Points, in no order, along strands that fork and pass close to each other.
Two points are linked if the straight distance between their rows is under 54.3. Some points are linked to none.
tad: [ 20  28  14   1  11  13   3 -17 -11 -18 -11 -10  20 -28   0 -19  -6   7
  -6   6  16 -32   3 -15]
zibav: [ 17  -6 -13  16  17 -20 -26   6 -15  19 -16 -13 -45   5  23  -2  25  -9
  -7  -8  -2  15   6 -13]
Ral: [  2  47  -9   6  -1  -5   3  -3  11   8  -5  -4  -5  11 -18  -2   0 -19
  -2   2 -28  12   1 -13]
sedob: [-15   0  -5  -8   2   3   5  -4 -13  -6  -7  -9  -7   7   4   9 -10  11
   4 -13 -12  13 -10  -4]
zezi: [ 13   0  14 -27  11   7 -11  18  15   2  -3  20  23 -11 -20  10  24   3
  -8   9  16 -20  15  -1]
nuneg: [-35  -7  16   4 -23  18  23  -6  18  -4   9  24  35  41  -8   1 -32   9
  -6  10  -1   6 -29  14]
kala: [ 32 -34  23 -11  29   6   7  -3   2 -23  -4   7  18 -15   6   5 -25  21
   6  -1  29 -11  11  -3]
fup: [ 17  -7   0   6   7 -17 -20  -9  -6   5  -9   3 -38   6  13   0  17  -3
 -13 -12   4  22  -4 -21]
palot: [ 10  16  18  -6   8  -1  23  -5  16  -3  -5  -2  36   3   3  -6 -17  12
   3  -1  27 -21 -15 -16]
giniz: [ -3 -26 -25   6   6  -9 -21  25 -14   7   0  -3 -16 -27  23  -1  40   0
 -20   5  -6 -17  19   0]
res: [-12   4 -13   9  -3  -9 -29  11  -6  15   9  -2   2 -35 -11 -20  36   8
 -29  10 -11 -28  22   1]
Botuk: [  6   5  19  -3  14   0  14 -19   2 -12  -8 -12  15  -3   4  -5 -15  24
  -3  -9  29 -10 -12 -11]
bifol: [  0  19   0   3   7 -11   1  10   1  20   3  -3   7 -29 -20  -5  18 -12
   2   7  -4 -13   5  12]
Rikaz: [  9  43  11   1   7   5  10 -11  -4  -6 -17  -8  21 -29  -7  -9   4  -5
  -3   0  -3 -19  -6   1]
lukef: [ 14  11  21  -9   3  -8  30  15  26   5   6   5  31  -3  -9  -2  -1  -3
  14   9  33 -22 -10   2]
tufun: [-15 -43  31  10  -8  10  10 -11  -4  -5   4  35  14  12  -4   4 -31  18
   7  -5   7  18 -10  31]
fabi: [  4  43  21   3   2   5  -1 -21  13   5  -3   7   9  23  -8  -3 -19 -10
 -15  -1   2   0 -11 -31]
bufup: [-24  13  19   5 -17  18  17  -8  16   3   8  24  37  38  -6   6 -39  -3
   1   7  13  -4 -34   4]
Feda: [ 18  14  17   4   9  -9  -2 -11  -3 -16 -15  -1 -17 -16  12 -14  -7  -6
 -14  -4  16 -11   0 -33]
tiz: [-11  35  -9   4  -9  -1  14  -4  19   2  -1   0   6  22 -22   1  -4 -22
   5  11 -12   5 -20  -2]
Tiviv: [ -1   3  -2 -12   9  -6 -10  -5   2  -2  -8  -3 -11  -7  -6   4  21   6
  -9  -3  13  -4   4 -11]
lavu: [-13   3 -25   4  -4 -16 -19   6  -5   9   2 -11 -14 -20  10 -14  45   4
 -23   6 -15 -17  20 -10]
gapu: [-12   6 -16   1 -15 -21  -6  22   7  18  14  -9  -3 -23 -19  -9  33 -14
   1  11 -16 -11  10  22]
Bov: [  3  32  31  -1  -8  10   0 -21  10   5   3  28  27  23   5  -4 -28   0
 -14  -6  19  -9 -11 -30]
zol: [  3 -37   8  -3  15  11   5   2 -15 -17  -8   0  -3  -5  13  15  13  25
  -9  -8   5   9  -1   0]
Rorez: [ -9  -7 -19  -9 -11  -6  20  15  22  -5   7  -5  -1  -2 -14   9  17  -1
  11  10  -5  -4 -10  18]
Git: [ -7 -14 -29 -13  -3 -14 -13   0   7  15   8  -9 -21   7   3  15  18   1
   6 -12  -8  14   6   2]
boni: [ 15 -14  15   6   6  -5 -11 -11 -18 -17 -13   4 -32 -11  16   0   4  -4
 -15  -8  14   4  -9 -24]
rodig: [ -7   1  14 -17  -7  11  15   5  17 -13   1  19  16   9  -3  13  -2  14
  -9   2   1  -5 -14  -7]
lag: [  1 -26 -13   6  17   8  -8  21 -24  -9 -16  -8 -10 -27  20   2  32   8
 -15   6   1 -17  17   0]
feb: [ -5 -14 -26 -10 -12  -4   2  26   7   4   9  -7  -7 -12  -9  12  26 -11
  11  11 -19  -6   7  17]
pedi: [ 13 -18  30 -13  14   7  11 -10  -4 -14   0   4  16  -6   3   9 -18  25
   0 -12  29  -1  -4  -3]
zer: [ -5  -6   9 -10   4  17  27  17  18 -19   6  27  34  25 -18  19 -10  14
   3   6   2  -6  -6  10]
surik: [ -5   2  25  -6  -5  18   5 -18   5 -13   1  25  24  11   3   5 -21  16
 -15   0   6 -10 -13 -17]
Sug: [ -1   9 -13 -16   4  19  24  11 -13 -20  -8   3  26 -10 -11  14 -11  10
  -4  -4 -24  -8  -5  15]
binuv: [ -1 -30 -29 -12 -26  -7  -9  -4   6   5  23 -10 -24  19   3  19   9  -4
  21  -6  -9  19   1  24]
vinab: [ -9  18 -18  15  17  -3 -16   6 -24   7 -12 -28 -16 -22  11 -17  17  -5
  -2  -4  -8  -4  21 -11]
tiku: [ -8   1 -33  -4   3 -17 -16   8  -3  20   6 -24 -21   4   5   6  19  -8
  18 -11 -10   9  20   8]
Nisev: [  7   0  -2 -17  18  14   1  12   3  -5  -3   8  26 -12 -21  14  17   3
   3  10  -2 -15  13  13]
Tinak: [ -1 -30 -12 -19   3  13  12  16  -9 -15   0  -7   7   7  -7  21  -9   8
  13  -4 -11  11   5  30]
kasi: [ -5  -8 -31   0  -1   5 -13  -1 -18  13   3 -11 -31  24  38  12  -3  -7
   9 -22 -25  22   6  -5]
Putib: [ 13  37   7  15  13  -5  -4  -9   0  -6 -15 -13 -10  -7  -2 -19  -5  -9
 -13   1   0  -4   6 -34]
liti: [-10  -8 -42  -1 -29  -8   2  -8  18  -1  27 -21 -18  28   3   5   8 -17
  23   3  -7  12  -3  17]
zuse: [ 45 -16  20 -17  20   2   4  -5   3 -17   1   1  16 -26   9  -9 -17   7
   6   9  33 -19   8 -13]
mopin: [ 10  10  27 -11  -7  -3   2  -7  12   6   3  14 -10  13  -8  -6 -27 -14
   7  -1  16  18 -10 -10]
lam: [-14  24  25   8 -20   2  12  -2  23  11   9  27  26  41  -3  -3 -33 -21
   7  13  13  -1 -29 -12]
pid: [ -5   0  24  14   3  -6   2 -29  -5  -3  -6  -3 -11  10   9  -9 -26  11
 -12 -14  13  15 -17 -23]
kelum: [-21 -15 -24  -2 -17   9 -10 -13 -24   4   9  -3 -21  24  37  14 -14   7
   6 -24 -24  22   5   2]
Meda: [-27 -24  12  -2  -8  21  25   2  17 -14   5  28  30  37 -13  16 -21  24
  -4  10  -7   4 -13  15]
suf: [ 13 -23   0   6  23  -2 -22  17 -17 -11  -5  -6 -11 -37   1  -9  28   7
 -25  16  26 -30  18   2]
bigi: [-22   6 -23  16  11   0  -8  20 -33  17   1 -28  -4 -29  12 -13  20   0
   8   1 -18 -15  21   9]
kudo: [ -9 -19   8  12 -11  -7 -25 -29  -6  11   6  18 -26  25   7   4  -6   6
  -8 -14  -9  32  -5 -11]
kod: [  6 -33  27   5  -9   1   4 -11  -5   1   1  21  -9   2  -2   0 -30  -4
   9  -3   3  29 -11  15]
Did: [ -7  23 -28  16 -17 -25 -11  17  20  27  21 -11 -12 -14 -19 -11  20 -25
   4  13 -27  -1  19  21]
petob: [  6 -14 -28  10  15  -5 -31  10 -26  17  -8 -18 -35   8  52  -1  31  -8
   4 -14  -2   8  13  -9]
bori: [ -2  40 -27   8  -2 -10  -1   4  10  14   3 -23  -3   9 -16   0   9 -24
   7   1 -35  14  13   3]
vulo: [ 20  -4  15   1  16  -1  14  16 -10 -18 -12   5   9 -41 -10  -2  12  -2
  -7   7   1 -31   8  -4]
Suvov: [-12 -46 -26  -7 -28  11   1  -3   4  -8  18  -2 -16  25   7  17  -6   7
  21  -3 -12  25  -9  32]
getiv: [  8  48   6   5  10  -3   6 -15  10   1 -10 -12   5   3  -7  -9 -11 -12
  -9   1 -11   4  -4 -32]
zad: [-11 -38  -8 -11 -12  11   6   9  -6 -13   5   6  -4  15  -5  17 -10   8
  17  -8  -9  29  -7  30]
nekas: [  0  -6 -11 -15   7  13  17  20 -12 -15  -5  -1  19  -8 -18  16   2   9
  11   6 -14  -5   5  29]
dukud: [ -3  34  -5  -4  -2  14  14  -3 -11  -9  -7  -3  32 -17 -18   6   7   6
  -4   4 -24 -14 -10  17]
ganaz: [ 20  -7   3   6  19   0 -28  -2 -15 -12 -15 -15 -21 -34  -2 -15   9   3
 -17   5  38 -29  15 -12]
bakor: [  4 -24 -27   2   1  -1 -19  -5 -20  11   0  -8 -27  15  50   8  27   3
   5 -20  -2  15   2  -7]
nus: [-16   6 -21  19  -8  -7  -8  22 -24  26  20 -14  15 -38   2  -7  20   0
  -1   6 -34 -21  24  17]
rifo: [ -8   9 -20  -7 -21 -15   7   2  29   2  10 -15 -11  18 -17   3  16  -9
  20   8  -5  11  -7  15]
vit: [-16  22 -10   5 -25   7   9  -2  24  -4   8  -2  -4  37 -16 -10 -19 -23
  11  21 -15  24 -22   7]
Bup: [-20 -26   3  13 -16   4 -14 -21 -18  13   5   9 -17  21  19   6 -10  13
  -1 -20 -14  34  -5   9]
zafo: [ 13  18  -2  17  20   2 -27  -2 -24   2 -11 -30 -23 -25  -1 -25  13  -4
 -10   1  17 -18  20 -16]
melal: [ -9 -30  42   9  -8   5  13 -27   6   1   3  29  26  14   6  -5 -41  24
   3  -4  23   9 -13   9]
bezoz: [-11   1   0   8 -24  -2  -4  -5  17   4   5   6 -25  34  -7   0 -20 -16
  10   7 -16  37 -11   0]
dolag: [ 12  18  16  -1   9  -9  16  15  13  13   0   1  22 -28 -21 -13  13 -11
  11  10  23 -19   2  11]
Doz: [ -3 -11  43   7 -12  -1   8 -28   2   4  -1  24  23   2  11 -15 -55   9
   4  -6  21   1 -11  -2]
gisi: [ 38 -17  17  -6  20   2  -2   3   1 -23  -4  -2  12 -37   1 -10   0   5
  -6  18  22 -38  12 -11]
daka: [  6   0  -9  -3  13  10   9  15 -24 -17 -14  -6   3 -34   2   2  19   0
  -8   1  -3 -17   6  -3]
fitof: [ -2  19 -42   3  -3 -16  -6   5   5  18   1 -24 -19   7   5   1   4 -18
  18 -10 -29  11  23   5]
sika: [ -3 -10  25   5 -15  -3   3  -9   5   5   3  19 -22  19  -8  -9 -28 -19
   8  -2   5  37 -14   1]
kunu: [ 13  33  16  -7   5 -12  -7   5  24  22  -1   8  -4  21 -16  -9  -7 -17
   8  -2  15  13   2 -16]

Follow the links from the first point to the second, and from the first to the third. Name the last point that the two ways share.
rifo, Feda, zer: getiv
binuv, lam, kasi: getiv
mopin, rifo, petob: Ral
kod, kudo, zezi: Ral
Did, Tinak, getiv: binuv
Rikaz, Putib, lukef: binuv
lavu, feb, bigi: lag
res, zuse, bigi: lag

A fork is a point with three links, a tip a point with one. Leave the first point through the second and follow the links. Name the first fork or tip that comes.
Putib, Feda: kudo
fabi, Bov: lam
lukef, palot: lag
Meda, zer: getiv
kala, pedi: gapu

Name the points in between on the shortest way along the links from the first point to the second, in order.
dukud, Feda: Sug > nekas > Tinak > zad > Suvov > binuv > Git > tiku > fitof > bori > Ral > getiv > Putib
suf, kala: lag > daka > vulo > gisi > zuse
vulo, bigi: daka > lag > suf > ganaz > zafo > vinab
dolag, fitof: bifol > gapu > feb > Rorez > rifo > liti > binuv > Git > tiku
Bup, tufun: kelum > kasi > bakor > petob > zibav > fup > boni > Feda > Putib > getiv > Ral > tiz > vit > bezoz > sika > kod
